Points, in no order, along strands that fork and pass close to each other.
Two points are linked if the straight distance between their rows is under 58. Some points are linked to none.
repe: 0 2 7 -19 -8 -11 -30 9 -20 7 -1 0 -1 6 9 -23 -4 8 -26 -21 -19
zek: 0 -22 19 -12 12 10 12 3 0 21 -10 26 -2 -12 1 -3 -3 -11 -6 -10 8
dudos: -9 7 7 -22 15 -1 8 13 19 14 -10 -2 -3 -33 15 -5 17 -22 -31 -3 -31
debe: -3 13 19 22 -1 -12 17 -11 15 21 -12 19 24 20 -3 -5 -22 -5 -42 -27 9
des: -3 2 -10 -22 -11 -5 -31 14 -32 -2 -12 -6 -22 -5 11 -20 14 11 -23 -8 -14
vur: 35 24 -18 16 9 -25 8 30 4 15 -19 -10 -7 -17 24 1 3 -19 18 32 -23
Zuniz: 6 -6 40 29 9 3 -6 -18 22 -6 35 4 27 32 -31 13 -16 7 18 -24 34
kapo: 8 -21 31 -2 17 5 -9 14 -10 14 12 12 5 6 -7 -1 -4 -15 2 -19 10
busel: -12 -20 19 10 19 7 16 -19 43 -17 42 -28 25 20 -42 15 -7 -10 9 6 38
Rer: 31 -10 8 6 15 15 -20 20 -16 0 28 -8 -3 -14 4 24 26 -32 39 -9 15
Vuso: -36 -10 10 -5 15 -2 19 -5 31 -7 -13 8 2 1 -17 -24 -1 10 -28 16 11
loso: 10 -2 23 11 36 16 6 27 10 7 11 -7 13 11 15 9 -4 -50 -16 -9 -10
Sokib: -9 6 3 -30 -20 -5 -12 -23 6 9 -20 13 -9 -27 11 -15 16 8 -16 -17 -15
rik: 35 39 -33 20 -27 -29 12 -2 -14 25 -31 -14 -5 -27 24 12 4 -11 17 14 -36
vedod: -15 0 -6 28 -6 -14 -7 -11 -1 10 -4 19 14 42 -13 -10 -35 33 19 13 10
Gal: -24 3 -10 0 -26 -16 -10 -29 22 8 -16 15 -6 12 -3 -19 -30 44 -8 12 -8
dol: -19 -7 -6 4 -15 -15 -8 -24 3 9 -12 18 5 33 -10 -15 -34 36 10 12 6
dokor: 1 31 -50 -32 -44 4 -29 -17 -34 -29 -10 -34 -34 -20 13 10 34 10 -19 -6
 -30
kaso: 24 24 -41 8 -25 -6 -4 24 -58 -7 -4 -16 -16 -8 17 6 3 15 28 12 -14
Giru: -5 -19 19 -2 -1 -3 -10 -4 -19 -8 11 11 2 34 -23 -13 -27 29 8 -18 18
narod: 20 26 -14 -17 -3 10 -12 13 -17 -12 -21 6 -3 -37 29 -1 26 13 -1 6 -18
vot: -11 -32 11 -21 20 29 15 19 10 -20 6 5 -14 -13 -2 -10 16 -8 -5 14 18
Zunam: 18 -6 4 -15 0 19 -2 8 -17 -7 -2 26 0 -23 25 -10 9 9 13 -7 7
vigi: -4 4 14 -8 1 -11 -21 6 -2 4 4 11 8 11 1 -19 -8 13 -36 -15 -6
fota: -8 -28 18 15 14 16 40 -12 40 8 21 4 14 10 -2 14 -14 -42 -2 -1 16
bigul: 24 -10 11 -2 23 3 -13 36 -19 13 10 4 -7 -5 2 13 -2 -19 9 -4 -9
Sosum: 19 6 2 -6 5 -7 -11 28 -19 21 -6 8 -10 -18 20 2 8 -11 -9 -10 -25
vepu: -3 -7 18 26 23 -3 32 -27 45 -21 44 -40 36 24 -44 30 -14 -21 0 -7 31
Ros: -1 -22 6 -8 -12 12 -4 -20 -3 -2 2 24 -7 11 4 -12 -10 21 33 -3 24
letum: -39 2 -10 15 1 -15 9 -12 37 22 -30 15 6 4 -7 -5 -18 19 1 32 -12
vuk: 20 29 -30 -6 -6 9 -2 27 -21 -9 -29 -11 -7 -34 17 5 31 14 5 22 -20
Mobar: 10 28 -13 -25 -26 -20 -34 -12 -8 1 8 -3 -3 -17 34 -12 15 -6 -17 -14 -39
dedi: 1 -14 37 7 7 2 -18 2 -8 -13 28 10 8 33 -29 1 -17 18 20 -22 24
Nup: -2 5 16 44 7 -7 0 -18 18 -8 18 6 33 38 -40 16 -25 15 25 0 32
mab: 2 5 23 7 3 3 4 -14 20 27 -12 19 13 8 13 -1 -22 -11 -32 -29 -8
Fef: 8 33 -28 -20 -41 -18 -25 -22 -20 -5 9 -14 -10 -26 32 3 24 -10 -8 -17 -47
Mazef: 4 -11 -6 -26 -15 10 -15 -2 -36 -21 10 -1 -36 3 15 -16 -20 33 -11 -19 -5
poni: -19 -29 2 22 1 2 -14 -8 15 4 9 7 -1 27 -24 1 -11 14 42 23 34
puz: -4 -31 13 -19 27 23 27 11 16 -10 24 6 0 -8 0 0 11 -26 1 9 13
Dil: 20 -26 11 -11 4 26 -18 17 -20 -8 18 5 -9 -15 -4 15 26 -8 29 -11 24
dov: 21 34 -32 9 -33 -30 -8 1 -21 23 -11 -12 -14 -30 28 6 15 -12 2 4 -41
pima: -11 7 -29 -33 -39 9 -10 -33 -21 -16 -17 -5 -43 -16 20 -12 16 33 -20 -19
 -6
kuzo: -28 -6 -15 45 25 -14 12 6 20 -8 14 -13 26 31 -48 31 -11 4 22 33 28
dum: -22 -15 6 -5 -8 -3 21 -17 15 20 -20 27 -13 -19 4 -18 7 10 17 11 9
Fodi: 0 22 -36 -39 -27 -4 -31 -1 -33 -23 5 -34 -36 -7 24 -8 2 15 -23 -9 -26
Vaba: 12 -22 25 10 34 33 17 14 22 -1 23 -17 16 20 15 22 -7 -60 -12 -22 2
Noda: 23 12 -20 -4 -20 -7 -13 10 -40 -1 14 5 -16 -14 46 -5 -5 4 3 -14 -28
Siv: -13 -11 27 1 31 3 18 14 14 -12 11 10 27 18 -19 -10 -9 -12 -25 -6 19
suvis: 30 9 -10 7 20 -2 9 34 -2 8 -1 -9 -1 -17 28 8 8 -35 17 25 -18
temut: 20 18 8 -14 -15 -3 -26 -6 6 6 -2 8 7 -19 38 -9 3 -2 -24 -18 -38
moni: 15 -18 38 -2 23 20 -11 -9 18 10 21 -11 18 15 -7 23 0 -33 13 -30 24
Nemu: -18 -18 -12 -18 -28 1 -9 -24 -9 1 -15 4 -42 12 2 -22 -22 42 -8 -2 1
fupug: -11 -15 7 -16 -1 5 31 -10 -2 17 -20 23 -16 -35 7 -1 9 -2 -2 -6 -1
Puzip: -3 -25 37 -15 32 23 -13 3 15 -14 28 -19 1 11 -29 5 12 -6 21 -2 34
Seg: 27 -15 24 3 26 13 -19 20 -2 0 39 -20 -1 -8 -6 22 19 -38 26 -7 5
fifu: -5 -4 16 -11 29 12 17 17 16 15 -5 4 17 -6 18 2 -1 -36 -32 -4 -15
fes: -29 -18 12 25 20 -7 13 7 14 -12 -1 0 10 33 -45 -3 -17 14 -3 16 34
rin: -29 6 1 -1 -17 -18 -7 -29 33 17 -23 16 -6 -7 -7 -13 -10 30 -8 20 -7
tigu: -26 -28 10 0 19 4 48 -9 29 14 9 13 3 3 -4 -4 -10 -31 -12 8 5
Biba: -7 5 21 4 12 -5 -5 12 1 -7 3 17 19 19 -7 -25 -9 11 -34 -9 9
fiko: 15 -12 1 -14 -10 17 -7 -3 -27 -10 7 21 -7 -3 19 -17 1 18 23 -10 17
fid: -10 -26 27 -8 27 10 2 -3 27 -12 32 -16 15 16 -37 7 -1 -2 14 1 34
Guf: 19 45 -38 11 -26 -11 -3 18 -18 -2 -27 -16 -2 -38 5 5 25 17 7 31 -31
vamet: 15 19 -13 1 -12 -19 -8 15 -17 24 -10 -1 -16 -37 22 6 17 -15 -14 -7 -38
Kizel: 17 2 -14 0 10 12 -9 46 -34 -13 -6 -9 -14 -17 7 7 30 -6 25 19 2
nibe: -12 -15 6 -15 -16 -1 -14 -13 -20 -8 6 6 -21 21 -7 -22 -24 38 -11 -16 9
rora: 27 25 -13 0 -2 -34 -20 21 -6 6 -12 -15 -10 -9 23 -12 5 -6 8 23 -24
Lubu: -4 -18 20 21 8 -1 15 -12 26 21 2 21 20 23 -15 5 -26 -8 6 -2 23
gofe: -34 -2 -13 21 19 -14 14 1 25 19 -26 5 14 18 -17 7 -22 14 6 35 -2
mel: -27 -8 -5 29 22 -11 49 -13 27 2 1 -3 30 34 -26 16 -19 -21 -2 17 17
mef: 25 1 9 7 37 6 9 35 12 8 4 -13 4 -1 26 17 -2 -49 10 12 -20
Razi: -2 -10 25 17 31 6 40 -7 19 -18 28 -16 33 30 -42 25 -11 -35 -10 -20 33
nizal: -12 13 2 32 -3 -20 15 -20 15 15 -20 21 32 29 -11 -5 -32 11 -19 -6 13
liba: -25 -7 -16 34 23 -8 33 -11 30 -11 17 -17 38 36 -38 25 -14 -15 20 29 21
gonal: 15 40 -43 -6 -44 -34 -17 -5 -28 6 -4 -21 -14 -27 22 4 27 -10 3 5 -42
guz: 10 1 0 -22 10 19 3 12 3 -6 -16 16 -1 -36 25 -11 25 -4 1 3 -9
vefo: -23 3 13 -24 -1 -6 5 -10 24 14 -20 7 -1 -20 -1 -17 17 -1 -29 -5 -17
dofug: 30 57 -38 17 -38 -23 17 -4 -10 8 -28 -23 4 -37 -2 14 13 12 15 29 -30
Kizi: -30 -16 6 30 15 -10 9 -2 22 -14 12 -12 11 37 -61 11 -7 11 19 22 38
gogub: 15 9 20 2 -1 4 -12 1 12 21 -12 11 8 -2 30 -2 -15 -11 -35 -25 -24
ror: -28 -19 8 -24 12 13 20 5 22 -12 -14 6 -17 -9 -2 -29 11 7 -19 17 11
Somul: -1 14 -15 -35 -33 5 -19 -25 -15 -6 -19 0 -19 -29 19 -8 20 23 -11 -15 -18
depot: 33 24 -33 15 -9 -11 2 26 -43 1 -11 -8 -2 -10 13 4 8 10 34 28 -12
zif: -19 -21 -6 -13 -15 9 6 -17 3 4 -31 19 -28 -7 3 -28 14 24 6 6 20
Timel: 7 13 -32 -12 -29 16 -11 7 -52 -23 -8 -3 -34 -21 24 -10 15 26 -5 -12 -11
Metu: 4 -25 27 15 19 29 27 -13 38 -3 37 -22 20 26 -2 27 -12 -49 -11 -17 19
Fepar: 13 -18 33 -8 30 16 -18 7 13 0 39 -16 12 1 -13 20 5 -25 22 -22 18
kori: -2 -10 23 11 35 13 32 10 14 -17 21 -4 33 27 -23 9 -16 -29 -23 -12 14
det: 37 7 -14 9 8 4 -10 36 -34 0 -4 -10 -2 -9 10 15 19 -6 42 19 -1
sug: -2 25 -17 -32 -50 6 -21 -41 -16 -19 -9 -8 -19 -41 8 11 42 11 -8 -21 -33
kem: -7 -26 17 14 -1 6 -8 -14 13 4 18 23 -2 19 -12 -8 -12 16 32 12 36
dume: -13 -1 -1 38 12 -14 0 -6 15 6 1 15 31 36 -28 9 -31 20 26 21 21
fozav: -16 -4 -24 -31 -43 5 -12 -39 -8 -8 -14 -7 -46 1 9 -18 -5 34 -12 -11 -4
vumok: 16 21 -35 -4 -25 2 -7 15 -58 -14 -2 -7 -14 -25 30 2 6 20 4 0 -26
Kape: 15 -9 -9 -10 -4 27 -17 27 -39 -18 -4 -2 -20 -11 9 0 31 3 26 -2 15
deme: -34 -3 4 10 4 -12 8 -2 17 -1 -21 7 5 20 -35 -15 -20 27 -24 12 17
sos: -37 -13 -1 18 16 -3 45 -11 37 16 -2 11 18 16 -18 0 -17 -21 -9 18 7
vusab: 2 11 8 42 19 -17 29 -14 14 0 -18 11 40 32 -27 14 -31 3 -5 -10 32
kazek: -2 39 -39 -18 -54 13 -19 -20 -28 -31 -8 -24 -23 -31 4 19 47 18 -10 -9
 -37
beb: 7 17 -22 -25 -23 -13 -36 12 -29 -11 -6 -26 -32 -9 16 -17 16 13 -19 0 -26

Follow the links from the first point to the second, and from the first to the third. Name the last point that the two ways share.
Fodi; nibe; loso -> Somul
temut; Sosum; fiko -> dov
bigul; fiko; nizal -> dov
suvis; Giru; tigu -> loso
rora; fozav; kuzo -> loso

A fork is a point with three links, a tip a point with one. Leave the first point through the second and follow the links. Name the first fork or tip that comes.
letum; rin -> nibe
des; beb -> Somul
loso; mef -> rora
Somul; Sokib -> loso
dofug; Guf -> poni
deme; Vuso -> puz
Zunam; guz -> dov
Zuniz; Nup -> gofe
vamet; Sosum -> zif

A fork is a point with three links. Follow the links from the first point to the second and name the forks in between, in order.
narod; temut -> dov
det; Razi -> Fepar
suvis; kazek -> loso > Somul
Sokib; Biba -> Somul
tigu; rora -> loso
des; Vaba -> Somul > loso
Giru; Sokib -> nibe > Somul
Mazef; letum -> nibe
dudos; Zuniz -> Somul > nibe
